Each scene shows the same named points in several views. A view is turned or mirrored, shifted and resized as a whole, has a little noise and may leave points out.

Scene 1
View 1
K554: [-21 -25  -2  21 -14   5 -19   1  -6   1 -32 -33  -7   4  20  24   7 -30
   5  18   9 -17]
K824: [  7  19   0  15  -5  -4   0 -15 -12  -5  12 -11 -12  40   3   0  21 -19
 -28  21 -11 -10]
K715: [-18  15 -14   2 -12 -10   3  -7 -21  21  -2 -14  -9  -4  -2   5 -21  -4
  19  -7  -6  -8]
K375: [-24  24  -9   9 -16  -9   4  -4 -36  23   3 -17  -3   0  -1   8 -26 -10
  24 -13 -13  -6]
K691: [-15 -11  -5  15 -12   0 -11  -4  -8   4 -19 -25  -9   9  12  15   3 -21
   0  14   3 -15]
K869: [ 12  18  -9   1   0 -10   4 -18   0   0  13  -4 -17  32  -7  -8  15  -6
 -29  21  -7 -11]
K908: [ -7 -18 -22 -13  -6 -12  -3  -9  18  12 -22 -15 -18 -11  -4   3  -7   4
   4  12  14 -19]
K50: [ -6  15   9  31 -12   5  -7  -7 -27  -6   2 -22  -5  41  15  14  20 -35
 -19  20 -12  -8]
K130: [ -8  29  -2  14 -10  -5   5 -11 -30  10  13 -12  -6  24   1   4  -2 -15
  -4   3 -17  -6]
K26: [-22 -12  -5  17 -15   2 -11   0 -15   9 -23 -28  -6   2  14  19  -4 -24
  13   9   3 -14]
K731: [ 18  -1 -14  -8   2 -13   0 -20  23  -5   0  -6 -23  25  -6  -9  22  -1
 -35  31   7 -17]
K704: [ -2  27   1  17  -8  -3   3 -13 -25   2  13 -12  -7  33   4   4   8 -19
 -14  12 -16  -7]
K166: [-16 -23 -31 -22  -7 -18  -2  -7  20  22 -29 -16 -20 -33  -8   2 -24  13
  22   2  20 -19]
View 2
K554: [-23  -5  -3  -3 -13 -18  -3 -23 -21   5   5  15   4  23 -21 -12 -13  18
  26 -27 -11 -12]
K704: [  3  -2  12   8 -32 -29  13  -5 -17  19  10   3  20  -9 -18   6  17  22
  -4 -16   6 -22]
K50: [-12   6   7   2 -31 -27  16 -13 -22  21  15  14  24  -8 -20   5   5  37
   5 -27   1 -26]
K908: [  5 -18  11  -1  -2 -29   1  -6  -9  -4 -12   4  -7  28 -15 -17  -2 -13
   9 -13  -9   1]
K375: [ -7 -14  -7  21 -34 -12 -20 -14 -15  12   9 -22   1   8 -27   5  25  -1
  12   5   4 -17]
K166: [  7 -25   6   4   3 -24 -12  -8  -6 -11 -16  -6 -17  38 -16 -21   0 -30
  14  -4 -12   6]
K869: [ 16  -5  24   1 -19 -42  26   3 -11  13  -2   9  15  -5 -11   0  13  11
 -14 -19   3 -14]
K715: [  0 -15   1  16 -25 -18 -12 -10 -13   7   3 -15   1  11 -22  -1  20  -6
   7   0   1 -12]
K731: [ 17  -7  28  -9  -5 -46  31   5  -9   6 -10  19  11   5  -8 -11   0   7
 -12 -27  -4  -6]
K824: [  2   2  16   1 -28 -35  24  -5 -17  20   8  12  25 -11 -15   4  10  29
  -7 -24   4 -22]
View 3
K908: [  1  -6 -11 -23  -7  -5  -3 -24  -5  31  -9 -11   1 -15   7  12  -4  22
   4  14  24 -19]
K731: [  7   6   2 -31   7 -31  16 -18 -13  14 -15 -15   9 -15   1 -10  19  36
   9  16  19  -2]
K50: [ -4 -10  -3 -13   9 -33   1  13  -8  21  -5   6   5  20  24 -18  31  12
   5   3  13  20]
K824: [  2  -7   1 -26   7 -38   7   2  -8  15  -7  -7   8   6  14 -19  32  18
  13   6  15  14]
K691: [ -5  -9 -10 -10   1 -10  -6  -2  -7  32  -6   4   1   6  21   2   9  15
  -1  10  18   0]
K869: [  6  -6   1 -34   2 -38   9 -11  -8  14  -8 -16   9  -6   5 -14  28  21
  18   7  16   6]
K26: [ -6 -14 -12 -12  -3  -7 -10  -3  -3  34  -4   4  -1   6  21   6   6   9
   1   9  20  -3]
K704: [  0 -17  -2 -25   2 -35  -1   4  -4  19  -2  -7   6   9  17 -15  31   7
  16   1  14  13]
K375: [ -3 -34 -15 -24 -17 -15 -22  -2   9  33   7 -11  -1   6  19   5  14 -14
  20  -7  18  -3]
K166: [  2 -13 -17 -26 -17   7 -11 -32   0  37  -6 -14  -3 -22   4  24 -15  15
   5  13  27 -31]
K130: [  0 -23  -6 -26  -4 -31  -7   2   1  22   2 -11   5   9  17 -10  28  -2
  19  -4  15   9]
K554: [ -9  -5 -12  -1   4  -2  -7   1  -9  35  -9  13  -2  11  25   6   1  20
 -10  14  19   0]
View 4
K908: [  3 -11   4   5  22 -23   3  12  -1  -3   8  42 -20 -10 -15  -3  11  -8
  -1  -8  -7  14]
K824: [-34  -3 -17 -18  25   5  11 -16 -22  19  -6  50 -23 -14 -19  17 -12  24
 -30 -11  11   5]
K691: [ -4   3   2  -4  25  11   8 -14 -14   1  10  35 -13 -23 -20  15 -12  -1
 -10 -15   9   6]
K166: [ 16  -8   4  10  10 -35  -8  26   5 -11  10  40 -15  -3  -9 -18  15 -15
   5  -7 -12  12]
K554: [  8   3  13   3  30  16  12 -14 -10  -7  17  28 -10 -30 -21  17 -12 -11
  -1 -16   9   9]
K26: [  5   5   2  -1  15   7   1  -8 -10  -6  11  31  -8 -20 -17   6 -10  -5
  -6 -14   8   5]
K869: [-34  -9 -18 -16  23 -11   8  -4 -16  19  -9  56 -26  -6 -16   7  -1  23
 -28  -8   3   9]
K130: [-18   9 -21 -17   1   5  -5 -10 -22  10  -6  41  -9 -10 -13   1 -16  19
 -27 -12  16  -5]
K731: [-31 -20  -8  -8  40 -19  18   1 -11  18  -2  60 -35 -10 -18  14   9  17
 -20  -7  -6  19]
K50: [-25   6 -12 -17  23  24  11 -27 -25  13   0  40 -13 -24 -21  23 -22  17
 -28 -16  20   2]
K715: [  2   9 -14  -6  -6  -9 -13   4 -12  -5   0  34  -5  -5  -9 -13  -7   3
 -12 -10   8  -4]
View 5
K554: [-15  -4  12  -4  11 -14 -19  31 -15  -8 -16   4 -18   4  -3   2  13  -2
 -19  -8 -10 -15]
K50: [ -2  14  10   5  32 -29 -33  -1  -9  -6  -8   5   4 -16  20  12   4   1
 -21   8  -8 -43]
K691: [ -4   1  12  -2  16 -14 -17  14 -15  -4  -9   2 -11   6   1   2  10  -5
 -14  -5  -9 -22]
K26: [ -4   1  12  -2  14 -13 -11  15 -21  -3  -5   6 -12  12  -1   5   8  -8
  -7  -5 -16 -18]
K908: [ 11  -6  17 -11  11   6   0   3 -17   4   0 -14 -13  32 -15 -16  16 -14
  -4 -14   0 -16]
K824: [ 13  14  14   1  33 -20 -29 -20  -5   1  -2  -9   9  -6  16  -1   7  -3
 -19   7   3 -49]
K166: [ 13 -10  18 -13   2  14  14   8 -26   7   5 -12 -22  48 -24 -16  15 -20
   7 -19  -7  -2]
K130: [ 15  16  10   6  29 -22 -16 -18 -22   5   8   5   5   4  16  13  -2 -11
  -1  10 -18 -39]
K869: [ 22  12  16  -3  31 -11 -20 -28  -5   5   3 -18   9   6   9  -9   9  -8
 -13   3   8 -48]
K375: [ 13  12   9   5  19 -16   0  -6 -35   9  14  15  -6  20   7  19  -5 -17
  14   4 -36 -22]
K715: [ 15   8  11   1  18 -10   0  -6 -31   8  12   7  -8  24   1   9   1 -17
  10   1 -26 -21]
K704: [ 14  15  11   5  31 -23 -23 -18 -14   2   2   0   8  -3  17   8   2  -5
 -10   9 -10 -45]

In a view up to two points have been moved. Name them for each view, in the order of its rows, or write -.
view 1 | K26
view 2 | K375, K824
view 3 | -
view 4 | K691, K166
view 5 | -
